The views of a scene show one set of named points, each view turned or mirrored, shifted and resized as a whole, with a little noise and some points left out.
In the rows, zero is written as 128.

Scene 1
View 1
j_762: [132 150 109 147 155 138 142  91 139 133 124 150 118 137 126  90 123 143
 119 118 140 144 135 167 155 130 146 116 134 134 141 130 129 134 100 113
 108 116 141 139 150 102 123 118 125 129  93]
j_117: [135 128 123 138 147 140 131  98 131 131 123 144 123 126 135 106 125 137
 127 121 131 129 150 151 148 121 137 110 127 125 133 134 128 129 102 121
 104 120 130 135 130 112 135 127 131 118 118]
j_779: [126 121 113 147 171 116 133  77 149 125 124 160 119 136 124 104 128 140
 123 129 142 133 139 169 159 129 142 102 125 134 135 138 133 138 101 116
  99 116 147 142 165 101 134 115 122 133  94]
j_960: [139 122 137 131 133 151 125 109 121 132 123 134 127 115 142 112 124 134
 132 117 122 120 161 135 141 116 130 110 126 118 132 135 128 124 106 126
 104 122 117 128 109 122 139 137 137 110 142]
j_465: [133 132 124 127 138 160 128 109 119 136 128 135 122 124 142 122 124 133
 130 127 115 129 163 147 140  96 140 129 129 119 137 139 116 121  99 116
 116 130 117 132  98 122 126 125 139 103 138]
j_411: [134 138 120 139 143 146 134 100 130 133 123 143 121 128 134 100 123 139
 125 118 131 132 146 152 148 124 139 114 132 126 138 132 126 129 102 117
 108 119 129 133 130 111 129 126 131 118 117]
j_236: [141 127 135 131 126 157 126 112 117 134 123 132 128 114 145 109 124 133
 132 114 120 121 161 133 140 117 131 114 127 117 133 132 128 123 104 125
 104 122 114 128 102 123 137 141 138 108 146]
j_898: [142 156 122 138 129 161 139 113 121 138 121 133 123 126 137  89 119 141
 125 106 129 138 144 147 145 127 139 121 135 124 142 123 128 125 102 119
 111 118 122 130 117 113 124 133 134 115 121]
j_841: [132 118 124 143 157 123 129  87 143 128 124 153 122 127 130 103 128 139
 126 123 139 127 145 155 156 132 135  98 124 129 133 136 136 135 104 122
  96 114 138 137 150 108 140 126 127 129 110]
j_163: [139 134 120 149 149 131 135  91 139 130 120 149 122 126 129  87 123 142
 123 111 141 132 137 154 156 144 136  98 129 131 137 128 141 135 107 122
  96 109 139 136 154 106 135 130 125 132 103]
j_559: [151 119 158 118  97 179 115 135  96 138 123 113 134  97 160 120 120 129
 141 106 104 107 182 104 127 104 120 115 124 105 129 131 125 113 110 135
 106 128  89 117  59 141 146 159 151  89 186]
j_44: [144 135 135 134 123 158 129 113 119 135 121 130 128 115 143  98 122 137
 131 105 124 123 155 132 143 127 129 110 129 119 136 127 133 126 106 127
 104 118 115 127 108 121 137 144 137 112 140]
j_851: [134 115 127 142 153 125 129  89 139 127 121 150 123 123 133 103 127 139
 128 120 138 125 148 149 153 133 133  95 123 128 131 135 138 134 105 126
  94 114 135 135 146 110 142 131 128 128 116]
j_155: [127 126 112 149 169 119 135  79 148 126 123 159 118 137 124 100 128 140
 122 128 144 136 137 169 158 132 142 104 128 134 137 136 132 137 101 115
 100 115 146 143 163 101 131 115 121 132  93]
View 2
j_117: [142 124 101 125 118 127 123 125 138 142 138 118 127 124 123 134 134 122
 138 130 150 132 132 141 120 123 110 132 113 138 129 128 123 124 124 117
 135 116 136 134 147 132 149 122 125 136 133]
j_411: [140 127 103 123 116 129 124 126 137 143 136 118 123 129 131 134 131 123
 137 133 150 133 135 143 119 124 106 128 114 140 128 126 125 120 122 114
 132 116 133 137 139 131 150 123 123 132 130]
j_155: [151 131  86 134 125 128 116 130 138 153 169 123 139 121 111 146 149 122
 145 122 157 148 150 131 113 133 122 141 104 140 138 142 122 116 124 121
 138 102 124 120 171 141 164 122 125 143 129]
j_898: [132 134 106 114 114 135 128 129 134 143 124 117 116 138 149 131 120 122
 136 141 148 130 138 147 118 122 100 119 115 141 123 119 129 113 118 108
 125 122 129 142 114 130 149 122 119 124 123]
j_163: [146 136  96 124 121 139 122 130 128 155 152 126 136 129 128 141 126 128
 134 135 161 140 154 138 113 126 124 132 104 137 133 132 120 113 123 116
 140 115 115 123 158 138 173 123 122 127 130]
j_841: [148 123  98 126 121 132 122 125 133 148 151 122 139 121 113 139 135 126
 135 128 157 136 141 137 118 124 124 137 108 135 132 131 116 126 128 121
 145 113 127 125 170 136 163 126 127 135 139]
j_44: [132 120 118 111 107 135 134 122 127 138 110 116 120 134 144 123 109 126
 125 145 148 114 125 151 126 112 107 118 118 134 119 113 121 128 124 111
 137 134 136 145 126 125 149 128 125 118 138]
j_465: [132 112 112 118 110 117 126 117 144 128 113 111 111 126 131 122 133 117
 137 130 138 121 107 150 128 118  88 127 125 139 123 116 128 134 121 113
 128 122 154 151 122 122 124 123 127 139 136]
j_779: [152 130  87 136 124 128 115 129 140 152 168 123 140 119 108 146 151 123
 144 122 158 148 148 131 113 133 124 142 104 138 138 141 120 120 125 121
 139 102 125 120 176 141 164 120 125 144 132]
j_851: [145 122 101 124 118 133 125 124 131 149 145 122 138 123 117 137 128 127
 132 132 157 132 140 139 121 120 124 135 108 133 129 129 115 129 128 120
 148 118 128 127 168 135 165 127 128 131 140]
j_762: [145 139  89 129 124 132 117 133 140 152 158 121 127 129 128 145 144 120
 147 128 154 149 151 135 111 135 111 132 106 143 135 136 130 106 118 114
 124 105 125 127 143 137 156 119 119 138 120]
j_559: [118  96 145  97  93 129 149 108 124 118  60 108 107 134 152 103  85 125
 110 153 137  83  89 166 141  91  91 108 134 128 104  90 115 154 127 110
 144 157 161 164 105 109 127 135 131 109 157]
View 3
j_117: [141 129 114 147 123 122 161 114 133 149 168 124 114 124 135 100 123  97
 100 116 139 139 168 125 160 112 147 139 117 150 145 131 125 129 109 110
 134 141 157 118 134 141 129 119 117 112 122]
j_44: [129 127 139 113 141 105 175 124 137 148 151 151 105 114 131 109 151 102
  84 101 151 155 145 157 139 138 152 137  71 141 132 110 139 150 141 120
 124 130 164 116 120 150 127 134 120 138  99]
j_779: [171 137  90 189 115 135 164  98 131 161 180  86 130 133 146  90  80 111
 116 151 124 120 186  99 181  92 145 132 169 157 165 168 108 102  83  87
 128 145 169 128 150 142 122 100 111  95 146]
j_465: [114 129 124 109 102 125 146 119 126 118 163 150  97 124 137 107 164  65
  88  77 148 152 170 137 162 115 147 141  81 158 128 101 129 147 119 137
 154 133 143 110 119 128 140 139 114 115 110]
j_898: [154 127 129 112 112 124 177  98 135 123 137 133 120 123 140 100 152  91
  79 113 144 154 168 139 169 134 162 115  82 150 139 129 131 146 134 114
 129 120 182 117 117 158 130 146 104 132 118]
j_236: [114 127 139 116 138 105 164 132 134 146 158 156  96 113 129 111 155  91
  89  87 154 153 148 153 136 128 146 144  73 143 126 100 138 150 134 127
 134 137 147 113 121 139 130 131 126 129  95]
j_851: [151 132 111 171 142 114 171 116 134 173 175 113 116 120 137  97  97 121
 108 135 136 129 162 125 151 108 144 140 140 142 154 144 121 117 107  95
 118 144 161 124 144 145 117 106 123 112 123]
j_163: [174 132 113 166 134 120 185  98 139 163 156 103 136 123 141  94  99 125
 101 153 135 134 170 124 167 122 154 122 131 144 161 161 119 118 113  87
 111 134 188 127 141 163 116 115 111 120 132]
j_155: [175 134  92 184 114 137 163  94 131 159 176  87 133 132 148  88  84 109
 113 154 124 124 187  96 184  95 147 130 165 157 164 168 108 102  83  88
 127 142 174 124 147 147 120 107 108  99 151]
j_960: [116 128 134 128 140 106 164 132 132 154 169 152  96 115 130 110 142  93
  92  94 151 146 148 149 137 121 143 150  88 143 130 105 135 144 126 125
 133 138 144 115 128 137 130 125 128 124 100]
j_559: [ 62 122 172  72 165  78 162 166 129 148 156 208  65  99 115 127 197  79
  73  41 174 169 112 195  95 149 142 167  11 132  99  48 160 183 170 156
 140 137 120 105 107 130 139 143 144 151  56]
j_411: [151 130 115 138 116 128 166 103 134 139 159 121 117 128 141 100 131  94
  96 116 139 142 172 125 169 117 150 129 111 151 145 133 123 130 114 113
 133 134 169 118 129 145 127 126 110 118 126]
View 4
j_236: [129 106 111 122 140 120 139 120 139 107 133 129 128 139 127 136 127 150
 131 107 130 131 127 133 140 139 139 112 139 147 103 138 126 120 131 110
 130 116 119 117 125 135 135 119 135 132 133]
j_411: [136 118 138 125 152 125 138 142 135 115 151 136 130 143 114 145 125 142
 122 135 123 135 124 138 153 139 139 129 131 148 101 127 136 139 121 117
 136 132 113 112 117 132 131 130 125 122 145]
j_465: [133 109 118 105 152 118 122 131 141  97 131 148 136 139 120 134 121 149
 134 119 135 146 123 131 141 137 143 125 135 135  92 145 133 129 123 107
 124 117 113 127 122 136 141 128 135 132 127]
j_155: [154 136 168 135 169 136 136 153 129 128 165 141 122 131 101 146 129 133
 116 155 119 141 119 151 148 131 144 150 118 154 102 116 132 153 119 142
 149 153 103 105 111 136 122 133 110 109 158]
j_960: [134 110 116 125 143 121 135 121 137 111 134 131 128 135 126 136 128 148
 133 109 130 132 126 134 136 137 141 117 134 149 103 136 121 124 132 116
 133 119 115 114 124 137 134 119 133 128 135]
j_841: [149 130 152 138 160 133 139 137 128 128 156 133 119 128 111 143 131 136
 121 137 122 134 122 148 140 130 142 139 123 156 106 119 122 143 126 140
 146 145 108 104 115 139 124 123 115 114 154]
j_559: [115  86  68 114 120 110 137  92 146  93 107 121 132 140 150 129 128 162
 147  67 139 124 131 120 128 144 138  85 153 144 104 156 114  95 142  92
 118  89 128 123 136 137 145 108 154 149 113]
j_44: [127 105 115 129 137 121 145 124 140 112 139 123 128 145 127 140 127 149
 126 111 124 123 128 132 148 143 135 110 141 152 107 134 127 122 129 108
 132 119 121 112 123 132 133 122 134 131 138]
j_898: [125 108 126 126 143 122 147 143 140 109 150 131 133 156 117 145 121 147
 118 132 121 127 127 132 165 146 134 118 140 147 103 131 144 135 119 101
 131 126 120 114 117 127 134 133 128 128 143]
j_779: [155 137 169 135 169 135 134 151 128 130 162 141 122 127 100 146 130 133
 116 154 121 142 118 152 144 129 146 152 116 154 103 114 129 153 120 145
 149 152 102 104 112 137 122 130 110 108 159]
j_163: [143 125 152 145 154 135 150 145 131 131 163 126 121 140 110 149 129 137
 113 144 115 124 125 147 155 137 137 133 128 160 110 114 131 145 123 130
 147 145 112  98 114 131 122 128 115 115 160]
j_117: [141 121 137 126 154 126 136 137 134 117 148 137 127 136 115 142 127 143
 124 132 126 136 122 141 144 135 141 132 128 150 102 128 128 137 124 124
 139 133 110 111 119 135 130 126 124 123 144]
j_762: [140 123 154 131 158 132 144 159 135 121 165 137 128 148 104 150 123 138
 112 155 116 132 123 141 166 140 138 137 128 150 103 119 146 151 114 119
 141 144 112 107 110 126 128 139 116 116 156]

In a view up to two points have been moved. Name them for each view, in the order of its rows, or write -.
view 1: -
view 2: j_117
view 3: j_465
view 4: j_762

Scene 2
View 1
j_427: [125 137 138 132 109 112 121 121 103  96 158 114 126 112 133 140 127 126
 125 116 122 158 116 107 142 126 121 144 124 135 156 113 139 125 162 111
 159  85 114 147 142 158 134  97 145 137 108]
j_938: [126 123 131 137 121 124 120 108 119 117 149  92 131 115 118 123 104 134
 114 128 158 141 124 123 148 136 127 135 131 137 137 113 131 112 138 124
 149 117 108 138 148 130 148 115 132 135 127]
j_306: [107 117 154  91 129 122 113 141 131 124 151 114 111 113 132 143 117 139
 128 106 159 145 120  99 126 129 133 143 154 139 146  87 123 116 137 100
 173 133 112 138 145 132 127 121 104 135 118]
j_462: [115 119 134 111 117 121 126 135 121 109 132 136 100 117 136 147 120 126
 132 124 134 129 107 129 125 124 134 146 124 142 157 109 101 128 143  93
 144  96 123 137 133 170 137  93 125 132  99]
j_470: [128 117 125 141 125 130 124 107 126 121 137  94 127 114 115 119  96 135
 112 138 163 127 121 142 146 138 132 132 127 139 132 116 117 110 129 123
 136 119 110 134 144 133 154 111 128 132 127]
j_792: [108 115 153  92 130 124 116 141 135 125 145 116 107 114 132 142 115 137
 127 109 160 137 119 107 125 129 135 142 149 140 146  89 116 117 135  99
 167 134 114 137 144 135 131 120 102 134 117]
j_40: [116 119 145 113 128 124 115 125 127 125 154  98 125 112 124 130 108 140
 118 114 164 144 124 109 139 135 130 138 147 139 138  96 130 112 134 115
 163 134 107 136 148 124 138 123 114 137 128]
j_378: [125 123 128 134 120 124 123 114 120 113 142 105 123 114 122 127 107 130
 117 129 149 134 119 131 142 133 130 137 125 139 143 115 122 116 138 115
 145 108 111 138 143 144 146 106 133 132 118]
j_961: [127 124 122 137 113 120 128 114 113 105 134 122 115 117 128 134 114 124
 123 134 133 129 110 140 137 128 130 142 111 139 151 123 111 124 145 108
 133  86 120 140 135 169 146  91 141 130 105]
j_808: [116 120 137 111 117 120 123 132 120 110 137 130 106 117 136 146 120 128
 129 121 135 133 110 124 127 124 133 146 126 140 156 107 110 125 144  96
 148  97 120 139 135 164 135  98 125 132 102]
j_227: [121 127 135 125 114 118 122 122 112 105 148 116 119 114 132 138 120 128
 125 120 133 146 114 116 137 128 126 143 125 139 152 110 126 122 152 107
 154  96 114 142 140 156 137 102 135 135 109]
j_222: [130 122 118 147 117 127 127 105 117 112 133 104 125 115 119 122 100 129
 115 141 150 126 117 148 144 134 130 134 115 139 141 124 114 116 135 118
 130 102 115 136 140 149 154 100 139 131 119]
j_320: [124 122 126 133 117 124 125 118 116 110 135 118 116 116 126 134 111 128
 123 131 140 130 115 135 136 129 130 140 117 139 148 118 113 122 142 108
 137  96 117 139 139 158 146  97 135 132 109]
j_250: [117 123 136 115 118 119 122 130 119 111 140 125 110 116 132 143 119 127
 126 120 138 136 113 122 130 125 132 145 129 139 152 109 114 124 145 101
 149 100 117 141 138 159 135 101 127 133 106]
j_608: [110 107 141 101 133 130 120 134 138 129 129 119 103 116 128 139 107 135
 124 121 167 121 115 129 123 130 138 139 141 144 142  96 102 117 125  97
 151 134 118 131 139 138 139 115 104 132 117]
j_920: [127 124 122 139 114 123 128 114 113 106 133 118 115 118 125 133 111 124
 122 135 136 129 112 140 139 129 131 141 114 140 149 122 111 122 143 108
 134  90 119 140 136 163 148  94 140 131 109]
View 2
j_808: [119 128 119  91 121 111 131 125 133 139 108 122 132  95 124 115 116 114
 139 118 131 132 124 105 108 126 148 125 140 114 112 102 134 112 104 124
 142 109 143 126 141 125 140 129 128 117 138]
j_427: [118 102 125  97 131 116 164 132 143 134 111 121 128 105 102  86 116 113
 137  91 127 150 120 112 114 114 141 119 149 103 109  87 114  92  93 131
 135 115 124 140 117 109 110 152 122 122 141]
j_792: [138 107 132 106  96 105 127 115 153 134 123 121 154 120 117 120 139 116
 154 123 148  90 124 115 131 141 149 124 118 120 101  87 127 114 132 113
 134 117 151 106 121 137 145 142 135  83 123]
j_306: [139 100 136 109  94 106 135 116 157 132 124 120 152 124 110 112 142 116
 157 120 149  87 121 115 135 138 147 123 117 118 101  80 121 114 132 112
 135 119 151 104 116 135 136 148 134  81 121]
j_920: [119 127 113  88 138 111 139 133 136 143 112 121 121  95 123 119 111 110
 127 105 116 165 125 117 110 125 152 128 151 109 116 117 137  98  99 134
 139 107 123 142 138 124 140 122 125 135 139]
j_470: [143 112 117 103 134 103 139 133 165 146 144 117 132 121 123 141 135 111
 127  98 115 164 129 142 140 144 159 132 134 109 115 126 136  78 130 136
 125 109 111 135 117 143 150 120 128 124 124]
j_250: [120 119 120  93 120 112 136 125 135 137 107 120 135  99 118 108 115 115
 140 114 132 128 122 108 110 124 147 123 140 114 109  96 129 109 103 124
 139 112 142 127 136 123 136 138 128 115 137]
j_40: [145  93 132 111 110 105 144 122 169 135 138 117 146 133 110 118 142 115
 147 105 134 118 124 131 146 140 153 126 120 112 105  94 122  93 135 122
 126 119 132 118 106 139 136 145 131  92 120]
j_462: [115 135 117  86 119 110 126 124 124 138 101 122 132  87 126 113 108 114
 140 125 131 126 124  99 100 123 147 124 143 117 111 101 138 118 100 124
 146 107 150 127 151 122 141 128 127 119 142]
j_608: [141 125 123 101 103 103 113 116 150 140 127 121 149 115 129 141 133 115
 147 128 137 105 127 119 129 145 156 129 119 121 108 106 142 112 136 118
 136 110 150 109 132 146 161 123 135  96 123]
j_227: [119 115 118  95 131 113 149 130 139 138 111 120 129 100 113 101 114 113
 137 103 126 145 124 112 112 120 144 123 146 108 111  99 126 100  97 128
 139 113 131 137 129 119 124 140 125 123 140]
j_961: [116 128 111  87 139 113 139 133 132 143 109 121 122  90 123 115 107 111
 127 106 117 166 126 112 104 121 150 128 153 108 116 115 136  98  94 134
 141 107 126 143 141 121 137 123 124 138 141]
j_938: [144 103 122 103 134 106 148 133 165 143 141 117 132 126 113 127 133 111
 131  94 117 160 129 139 139 138 156 129 133 107 112 114 128  78 126 134
 123 113 112 134 110 137 141 131 127 118 125]
j_320: [122 124 114  91 133 110 139 131 140 141 115 120 127  99 121 119 115 110
 131 107 120 156 125 117 113 127 150 127 145 111 115 115 135  98 103 132
 137 109 127 137 134 127 140 127 126 129 138]
View 3
j_40: [134 122 111 136 142 127 144 108 118 140 140 111 125 162  93 170 165 119
 121  99 119 162 117 121 134 103 140 135 124 132  79 104  73  98 133 113
 147 112  98 153 103  90 112 123 160 146  83]
j_320: [127 108 128 147 124  98 145 104 131 125 115  97 113 150 128 129 138 107
 119 126 131 120 120 135 118 105 113 138 110 154 124 133 101 106 132 116
 140 132 107 141 120  93 110 150 113 136 115]
j_961: [126 107 130 152 118  91 140 102 133 119 107  94 111 150 138 118 134 104
 118 134 133 112 124 137 114 104 103 140 105 162 134 141 107 107 133 119
 135 137 110 135 128  95 109 157 101 137 126]
j_306: [136 120  86 140 136 130 145 115 117 147 140 136 123 150 102 156 149 117
 127 103 121 173 126 134 120 130 152 131 129 113  58 116  83 112 137 109
 153 109 108 134  87  77 123 114 157 147  76]
j_920: [125 108 132 150 121  92 143 102 134 121 109  92 112 152 131 126 134 104
 119 130 130 112 122 134 118 100 107 140 106 162 136 135 102 103 133 119
 139 136 106 139 126  95 110 156 106 134 122]
j_227: [133 118 108 152 120 108 136 108 126 129 120 110 124 153 131 123 148 119
 124 125 136 136 127 135 113 102 110 138 103 153 118 131  98 110 138 120
 135 128 114 135 124  87 116 140 110 148 120]
j_608: [128 102 122 134 134 107 158 106 125 139 124 113 103 145 105 159 124  91
 117 114 116 142 115 141 131 140 153 134 144 116  77 127  90 106 124 101
 162 119  99 134  90  85 122 136 151 121  74]
j_792: [135 115  95 137 133 124 149 114 118 144 135 133 115 147 102 155 140 108
 123 106 119 164 124 140 121 136 152 132 133 112  63 120  87 112 133 105
 157 113 105 133  88  78 126 121 156 139  76]
j_808: [131 110 104 151 119 104 143 109 126 132 115 122 113 142 132 118 125 106
 123 128 131 132 130 148 107 126 124 135 115 139 104 141 107 118 136 115
 145 129 114 125 110  82 121 142 115 137 108]
j_378: [130 113 131 143 132 105 145 103 129 126 120  89 117 160 117 149 153 112
 117 117 127 130 115 124 129  94 116 139 112 154 122 118  88  99 133 116
 141 127 102 150 123  95 107 146 129 140 107]
j_427: [135 130  89 157 119 119 125 110 124 130 125 120 135 160 132 114 166 137
 130 122 143 150 133 130 105  87  97 137  88 161 118 123  97 111 149 131
 123 125 118 138 128  89 113 133 102 165 130]
j_470: [125 106 157 133 138 100 152  95 130 123 123  72 115 164 105 171 151 101
 112 109 117 123 105 116 143  91 122 141 123 155 123 109  81  84 126 112
 147 126  91 161 118 102  99 151 146 130  99]
j_222: [125 106 152 141 127  94 149  99 132 119 114  71 112 158 121 149 145 103
 112 121 125 110 112 124 132  88 108 140 114 165 140 122  92  94 129 117
 139 134  98 151 130 101 101 157 124 132 115]
View 4
j_920: [109 138 136 123 117 134 106 122 128  89 117 111 127 116 105 134 160 130
 137 120 140 124 128 142 129 103 142 128 133 137 108  82 134 145 149 134
  79 107 163 122 110 119 145 111 148 128 112]
j_222: [108 145 131 121 106 130 101 122 123  99 120 115 116 126  96 130 153 126
 144 115 136 120 135 137 133  98 144 138 131 145 119  84 129 142 173 134
  75 118 159 134 116 112 147 102 145 133 118]
j_938: [114 151 115 135 108 124  96 125 120 111 129 135 111 131 101 129 139 125
 135 110 135 117 140 122 128 109 143 140 126 151 133  88 134 142 176 120
  83 125 140 151 135 104 143 106 138 134 115]
j_808: [124 132 120 118 132 141 110 115 138 106 115 136 137 117 126 138 150 133
 119 124 138 125 139 144 126 117 127 112 124 129 108  94 130 131 130 133
  88 117 142 122 125 136 128 139 138 117 105]
j_320: [116 138 128 120 119 134 105 121 130  99 118 124 127 119 111 135 154 130
 131 120 136 123 133 141 129 107 136 125 127 137 111  90 129 138 149 133
  81 114 152 126 119 123 139 118 143 124 111]
j_378: [114 145 119 130 114 129 100 124 126 106 124 130 120 126 106 131 144 127
 132 114 137 120 139 130 129 110 139 132 126 144 123  88 133 139 161 125
  82 119 146 139 127 113 141 114 141 129 112]
j_250: [124 135 118 124 129 137 105 117 135 106 119 137 133 117 124 137 148 131
 121 122 139 123 138 138 124 118 130 114 122 133 111  94 133 134 133 130
  88 116 141 125 127 132 131 135 138 118 102]
j_227: [117 138 120 133 125 135 105 124 129  98 122 130 132 114 118 136 150 130
 124 121 145 124 128 134 122 117 139 117 127 137 114  86 141 144 135 121
  90 108 146 127 123 121 137 127 145 124 101]
j_427: [119 137 116 153 128 133 102 129 126  90 130 129 134 103 121 134 147 128
 119 121 153 129 119 125 113 127 147 114 128 140 120  79 155 157 120 108
  98  96 144 128 124 112 141 128 149 125  93]
j_792: [134 140  97 124 130 132 103 114 136 133 127 167 127 135 131 139 125 132
 109 115 134 119 161 130 125 130 116 118 110 139 127 107 124 120 147 122
  93 139 114 148 153 130 117 147 123 115 104]
j_470: [110 151 121 124 103 123  98 122 122 114 125 133 108 138  94 128 142 126
 138 110 132 116 146 128 134 102 138 144 125 150 130  91 125 135 185 128
  75 131 146 148 131 108 142 102 136 134 120]
j_608: [128 141 109 104 120 133 105 110 137 131 115 154 120 142 119 134 134 134
 123 114 126 115 163 139 136 111 115 127 114 138 121 104 110 113 171 140
  77 146 129 141 143 135 122 133 124 118 117]
j_306: [137 143  92 134 133 131 102 115 134 134 130 172 126 132 134 138 120 131
 107 115 137 120 158 123 120 136 120 113 109 139 132 104 131 124 142 115
  96 137 109 149 158 127 119 149 124 114  99]
j_40: [127 150  97 139 118 125  97 119 125 126 135 161 115 136 118 133 122 128
 120 110 137 118 154 117 124 126 130 130 115 149 139  98 133 132 164 112
  91 136 118 157 154 112 128 129 128 126 107]
j_462: [123 128 125 111 132 141 110 113 141 104 109 133 140 116 127 139 155 133
 122 126 137 125 138 151 128 112 123 110 124 127 102  95 127 129 127 139
  85 116 146 115 121 142 127 138 139 114 104]

In a view up to two points have been moved. Name them for each view, in the order of its rows, or write -.
view 1: j_938, j_227
view 2: j_808, j_427
view 3: -
view 4: j_920, j_608
